Points on a hilly landscape, in no order, each with its height.
A climber steps from a point to the highest of its 2 nearest points, and stops where none of them is higher. Distance is the straight distance between rows; heights are no part of it.
q_479 h=64.3: [120 102 188 126 150 116 148  91 199 193 110 151 104  54 116  79 139 158
 102 135 135 133 105  90 131  42 139 122 169 173 155]
q_989 h=17.9: [147 123 155 188 115 133 125 107 155 102 142 168 155 156 127 146  84 151
 110 142  77 180 145 130 125 150 137 125 145 105 156]
q_159 h=18.9: [167 166 131  91 124 124  67  91  61  92  94 162 170 133 122 129 108 125
  84 113 129 118 100  94 111  84 132 127 128 120 123]
q_218 h=33.4: [123 132 121 196 111 121 122 110 117 132 162 153 185 133 156 136  99 161
 113 133 126 176 200 174 141 160 104 107 100 114 103]
q_677 h=9.2: [138 126 136  94 101 143 152 149 122  53 143 169 228 163 164 187  91 128
 153 160 121 163  88 123 107 155  95 125  99 150  89]
q_432 h=28.9: [144 121 183 171 147 127 126 153 164 135 143 113  86 136  77 155 130 111
 127 100 143 153  93 126 152 149 127 165 127 114 133]
q_407 h=39.9: [142 143  99 106  91 115 131 129 106 104 111 154 210 125 162 164 126 187
 112 100 141 137 103 143 139 142  97  97 130 145 104]
q_872 h=28.0: [150 127 124 158 105 136 100 100 102 144 141 191 196 155 159  93  78 188
 108 189 109 153 194 137 121 131 122 110  79 117 107]
q_976 h=35.6: [131 135  89 119 102 143 137 102 178 173 142 118  96  65 124 104 149 115
  93 148 115  81 166 124 144  77 176 131 173 131 108]
q_463 h=22.7: [158 129 131 149 114 138 124 100 141  90 148 191 176 183 138  93  72 186
  96 172  77 162 152 146 120 161 116 126 111 101 106]
q_44 h=39.7: [128 143  87 131 130 108 141 119 147 148  88 126 143 114 175  92 130 153
 126 107  79 124 147 168 134 126 117  75 119 138 112]
q_644 h=48.5: [151 125 122 129  93  90 147 179  96 111 103 185 162 156 127 157 116 174
 103 131 151 121 140 185 129 109  87 101  77  91  86]
q_176 h=34.4: [169 133 135 156  96 128 153 167 124 116 143 116  99 129  69 163 133 126
 129 101 138 150 100 170 128 166  98 142 102  97 131]
q_235 h=14.3: [127 110 160 156  73 164 172 142 151  98 166 169 171 183  96 172 114 162
  87 143  90 195 116 130 125 158 131 143 127  89 119]
q_825 h=48.4: [131 117  99 156 142  87 142 113 131 111 158 120 110 180 162 151 109  96
 152 150 163 118 162 135 156 210 114 152 128 120 145]
q_412 h=50.4: [142 143 151 122 131 146 102 137  55  75  98 187 144 145 126 138 153 111
 167 137 149  98  85 113  75 110 142  95  78 147  85]
q_919 h=56.5: [119 137 125 102 101 117 130 131  81  74  91 186 142 154 113 168 164 110
 161 136 179  87 101 110  97 114 114  69 124 168  70]
q_19 h=47.4: [ 83 118 144 161 138 120 100 136 132 146 140 123  96 102 118 145 163 115
 154 147 107 126 143 126 130 158 158 118 178 132 134]
q_705 h=41.1: [ 86 148  76 103 130 143 149 108 151 127 172 115  98  77 152  84 110  86
 115 130 173 170 157 103 155 160 151 100 184  86 169]
q_300 h=48.7: [122 101 216 129 142 130 139 132 160 151 118 167  91  80 105 109 139 140
 127 118 110 127  99 104  74  20 145 146 157 189 186]
q_568 h=10.9: [190 136 155 126 167 154  94 111 126 137 103 137 126 107 111  53 102 147
  89 130  91 143  82  99 113  91 177 140 111 118 191]
q_599 h=67.6: [129 131  70 144  97 107 162 134  94 123 145 121  99 139 143 142 160 144
 191 106 167 121 147 156 129 166  98 120  89 149  95]
q_71 h=35.5: [109 121  76 139 104 122 154 126 162 106 151 107 142  97 153 102 120 136
 119 142 156 183 162 151 149 170 130  89 156 104 159]
q_429 h=7.4: [154  97 168 109 172 187 101 138 138 195 126 109 122  80 110  43 150 153
  95 144  95 138  85 106 117  93 211 130 112 136 198]
q_570 h=14.9: [ 99 149 139  95  91  81 148  95 113 129 162  87 129 154 116 127 109  95
 124 171 135 127 116 120 163 171 129 149 142 130 142]
q_177 h=38.0: [149 124  67 171  81  88 155 122 163 169 139 149 137 102 125  99 108 159
 111  99 156 166 173 181 168 129 106  99 102 119 128]
q_103 h=6.4: [115 110 116  79  96 116 158 141 107  63 150 144 181 183 141 224 107 109
 179 137 167 153  99 141 114 148  83 141 116 150 119]
q_350 h=48.6: [153 112  79 127 101  91 153 128 135 146 125 119 133 119 127  83 112 166
  85 130 159 160 166 213 153 161  98  92  74  82 164]
q_747 h=33.3: [178 126 105 145 111 104 112 128 109 149  90 179 142 115 137 107 128 159
 120 117  99 146 122 129 124 105 114 102 116 137 122]
q_938 h=37.7: [122 143 101  97 139 151 117 101 122 146  84 153  96  91 186  58 151 128
 128 124 118  94 168  96  95  34 150 109 164 170  71]
q_368 h=23.0: [142 173 128  93 123 100  79  85  63 113  84 163 179 161 114  92 119 170
 101 164 162 116 109 117 122 123 111  83 114  90 126]
q_596 h=4.7: [117  98 179  98 158 160 132 147 169 215 121  91 108  72 121  97 152 162
  79 147  92 117  94 108 129  66 186 123 136 144 193]
q_487 h=30.7: [158 120  74 125  76 111 152 161 143 146 124 152 148  93 145  97 129 194
 127  82 185 164 148 182 162 118  72  95 114 113  96]
q_891 h=40.3: [189 149 149 160 126 115 119 154 111 116  76 199 149 148 106 129 108 153
 104 103 138 143 118 160 101  96 101  91  69 108  91]
q_399 h=43.8: [162 129 135 133 116 120 107 114  57 117 119 194 128 155 117 107 134 101
 153 167 145  84 142 127  88 114 151 104  96 132 115]
q_455 h=38.8: [127 130 192 119 129 154 140 131 141 175 109 101  71  97 117 103 173 161
  96 106  70 106 105 120  81  47 157 154 132 166 158]
q_698 h=33.1: [142 129 118  93 103  92 114 123 119  70  79 192 211 162 139 155 134 193
  79 129 174 129 122 121 118 127 101  73 117 128 103]
q_10 h=18.0: [113  89 188 137 147 142 103 161 168 150 128  83 126 120  99 158 128 128
  64  87 114 132 119 131 125  96 146 198 157 123 174]
q_620 h=15.8: [125 129 125 126 136 106 111 167 131 141  95 107 112 112 151 154 139 125
 131  62  65 137 130 138 121  77 119 147 166 145 147]
q_189 h=39.1: [139 130 130 145 117 103 118 128 132 123 141 150 153 179 161 144  98 128
 142 156 146 141 173 158 144 172  89 120  95 121 104]
q_973 h=23.6: [138 129 161 126 148 173 102 143  90 100 156 136 126 173 121 107 112 107
 185 142  79 106 113  80 104 154 151 149 108 123 120]
q_631 h=9.9: [ 71 114 130 100 167 135  93 128 133 135 156  23 139 114 140 133 138 109
 133 129 126 152 136 103 135 186 127 150 167 128 184]
q_366 h=42.6: [126 125 109 128 144 128 130 109 136 171  84 169  88 111 158  67 157 158
 131 105  89 130 145 113 113  45 153 107 182 132 104]
q_98 h=22.6: [162  83 215 178 155  91 130 156 190 138 128 174 135 129  80 148 108 115
 111 103 132 167  95 120 150 136 159 157 139 144 163]
q_67 h=49.7: [ 94 130  70 134 164 108 147  99 133 159 107  87  91 102 150 104 157  96
 141 149 129  86 162 149 138 140 115 115 124 124 108]
q_312 h=20.6: [116 138 173 140 142 132 111 142 156 159 144  88 127 141 105 148 111 104
  45 121  99 106 119 103 156 139 169 185 145 106 168]
q_693 h=30.4: [133 121 144 123 152 147 115 123 129 140 124  59  90 107 113 173 165 113
 124 103  96  84 136 127 114 115 117 192 115 145 107]
q_292 h=19.5: [112 134 107 132 123 142 134 170 151 141 124  67  71 103 124 113 165 125
 141  53 118 134 131 116 140  96 119 150 172 133 155]
q_35 h=17.6: [158 125 189 167 166 156  97 112 124 122 111 149  73 108 106 119 129 111
 124 141 115 122 106 129  32  45 139 167 107 155 115]
q_776 h=36.8: [ 88 126  98 107 134 109 132 107 146 136 128 119 140 104 159  91 102 102
 188 143 121 132 151 117 165 143 139 110 189 159 123]
q_301 h=44.7: [121 137  47 128 162 129 169 135 149 167  95 119 117  94 153  82 137 116
 150 104 120 119 168 176 146 109 116  80 146 120  91]
q_817 h=34.0: [119 127 134 106 156 135 128 115 119 132 147  61 116 156 105 156 148  97
 160 119 138  82  93 107 135 164 115 198 103 145 120]
q_61 h=42.3: [ 78 101 123 117 126 136 125 138 168 150 153 118 104  95 144 128 125 118
 161 136  85 130 150  98 154 128 153 114 210 152 130]
q_3 h=64.9: [119 130 104 127  96 118 117 158  96  77 100 173 142 109 127 196 145  96
 151 123 171 132 104 139 108  84 108  85 125 118  84]
q_274 h=11.9: [ 78 150 137 116 124 117 143 101 135  89 162  61 150 168 149 126 116 116
 133 153 134 175 133 116 127 208 129 150 149 117 166]
q_482 h=20.8: [157 134 183 157 158 174 106 131 104 123 139 131  90 130 111 107 140 115
 137 157  70 107 106  97  89 104 177 161 118 131 138]
q_607 h=51.7: [123 136  40  76 132 148 159 137 134 114 149  99  89 118 165  89 110  47
 186 132 190 115 148  97 165 145 109 119 144 136 131]
q_361 h=60.9: [115  97  64  93 125 114 129 119 135 137 162 104  87 135 177 122 119  64
 170 145 192 124 152 102 166 192 120 149 137 142 153]
q_876 h=57.0: [103 150  83 121 119  90 149 106  98 160 106 114 115 138 150 118 126 101
 168 154 157 107 144 158 150 166 115  96  98 160 111]
q_885 h=21.7: [ 72  95 190 139 179 153 128 179 165 165 129  71  95 115 103 163 160 137
  93  62 171 152  92 106 117 111 137 181 133 110 199]
q_643 h=27.8: [121 155 135  99 121  71 106 126  76  94  76 153 182 162 115 142 147 157
  87 129 205  97 126 143 140 134  97  51 124 122 103]
q_106 h=13.1: [128 124 116 140 178 108 130 166 109 112  99  91 119 143 163 189 156 130
 137  59 111 132 142 141 102 101  90 145 150 128 132]
q_732 h=43.3: [113 105 108 151 134 115 145  82 189 189 102 128  71  68 103  75 145 115
 106 134 146 118 153 161 151  86 146  98 157 112 117]
q_904 h=18.5: [107 124 167  91  84 131 119 115 125 111 184 110 136 131  79 172 115  89
 117 154 115  95 106 100 159 171 139 180 143 125 139]
q_206 h=39.6: [122 167 108  78 116  92 125 135  96 120 108 101 151 151 138 161 137  95
 159 110 139  92  84 126 153 149 103 163 106 165 121]
q_122 h=33.0: [120 152  96 103 116 106 113 100 103 140  92 146 124 106 168 100 127 105
 140 139 132  75 143  83 118  71 143 121 135 172  87]
q_246 h=31.3: [108 137  71 110 102 135 160 131 141 120 153 109 133 101 177  72 115 141
 179 127 148 155 169 148 182 164 115  65 187 111 113]
q_281 h=21.4: [ 98 133 171 122 120 171 115 124 106  87 164 122 144 163  74 167 112  86
 176 147  80 107 100  92 129 136 141 141 119 126 124]
q_834 h=32.5: [113 138 134 139 116 132 146 116 128 123 156 130 159 208 145 119  69 143
 168 192 144 106 142 132 152 206  98 134  79 140  97]
q_573 h=15.2: [199 140 121 112 129 145  65  96  73 117 134 159 139 130 125  82 109 144
  81 124 125 134 105  86 111  77 168 165 123 125 158]
q_799 h=30.1: [146 111 122 133 107 148 147 159 114  85 145  96 140 165  83 189 135 110
 167 114 118 158  95 135 135 165 109 155 105  82 128]
q_425 h=52.5: [119 113 161 153 149 136 114  85 166 195  98 152  67  54 114  79 149 143
  98 160 117 113 117 122 115  71 163  96 134 162 138]
q_864 h=27.2: [107 116 136 135 161 176 114 150  99  72 143  84 125 155  87 195 113  83
 144 103 124 164  92 123 113 135 122 172 141  82 155]
q_148 h=30.2: [111 147 119 146 207 140 147 124 167 167 135 112 120 125  99 127 107 121
  64 168 159 140 128 152 159 172 168 115 148  58 145]
q_868 h=22.1: [ 89 101 119 133 141 160 149 161 134 142 146  70  71 113  83 145 209 108
 138  54 127 133 116 102 133 150 138 164 151 126 159]
q_203 h=59.6: [117 127 106 166 138 121 140 120 109 112 126 135 103 142 129 167 163 150
 189 148  99 114 150 147 115 156 108 137 106 151  75]
q_512 h=53.2: [130  96 148 197 145 129 112 113 134 132 130 137  64 122 113 167 157 108
 159 139 101 127 132 146  86 129 135 121 116 133 107]
q_927 h=27.3: [146 147 161 109 113 132 127 128 106  97 154 148 137 211 114 107  97 139
 178 172 117  89  95  83 129 193 106 144  94 145  99]
q_323 h=40.6: [167 132 120 143  81 111 171 165 112 101 146 153 130 157 115 149 128 160
 131 106 126 121 114 184 123 142  66 120  86 100 112]
q_707 h=11.1: [147 135 103 163 185 112 116 157 130 115 104 107 159 149 179 157 115 143
 146  69 116 128 144 150 116 140  82 133  99 122 117]
q_395 h=46.4: [148 157 116  77 101  86 136 146 105 103  99 125 171 139 154 137 116 132
 146 111 129 118 112 127 142 160  98 101 110 144  97]
q_802 h=11.8: [130 120 145 125  87 160 176 138 149  64 178 158 203 174 127 185 111 148
 133 151  87 165 126 140 124 160 117 141 107 135 114]
q_969 h=37.1: [140 147 116 160 150 130 150 123 163 155 137 107 138 131 109  83 107 150
  81 161 177 162 134 194 160 188 134  94 103  53 146]
q_64 h=28.3: [115 145 145  93  88 129  96 122 157 140 133  88 113  69 137 130 133 134
 106 130  97  78 151 108 124  66 171 163 146 165 143]
q_358 h=24.9: [127 142 144 124 154 132 135  92 151 158 127 124 139 142 115 115  92 114
  47 166 101 106 130 114 169 144 176 141 157  88 157]
q_527 h=36.9: [122 144 115 121 113 108 103  96  68 129  88 183 136 153 155 116 135 107
 134 155 187  58 154  85  88 106 169  94 104 179  94]
q_134 h=45.8: [100 125  79  81 144 175 144 126 152 118 181  75  91  74 165  83 133  66
 169 121 164 120 165  94 171 144 153 117 179 113 144]
q_686 h=24.7: [103  78 160 145 190 181 108 164 129 115 140  75 109 131  70 187 165 101
 127  63 130 155  85 113  94 106 112 194 125 101 174]
q_259 h=33.2: [127 147 179 131 128 153 107 133 134 159 144  93  79  65 108 162 157 134
 118 117  94  99 121 129  85  74 130 181 133 160 110]

For each start below, name the point where the climber stops.
q_677: q_189
q_429: q_395
q_885: q_644
q_246: q_599
q_103: q_189

Call two points neighbours if one is among the 2 nearest of the other. Go from one point of each pair to the other, from neighbour to neighbour, staying as high as possible. Name the lowest point that can't be avoided.
q_479, q_395: q_693
q_599, q_644: q_747
q_644, q_189: q_246
q_973, q_350: q_10
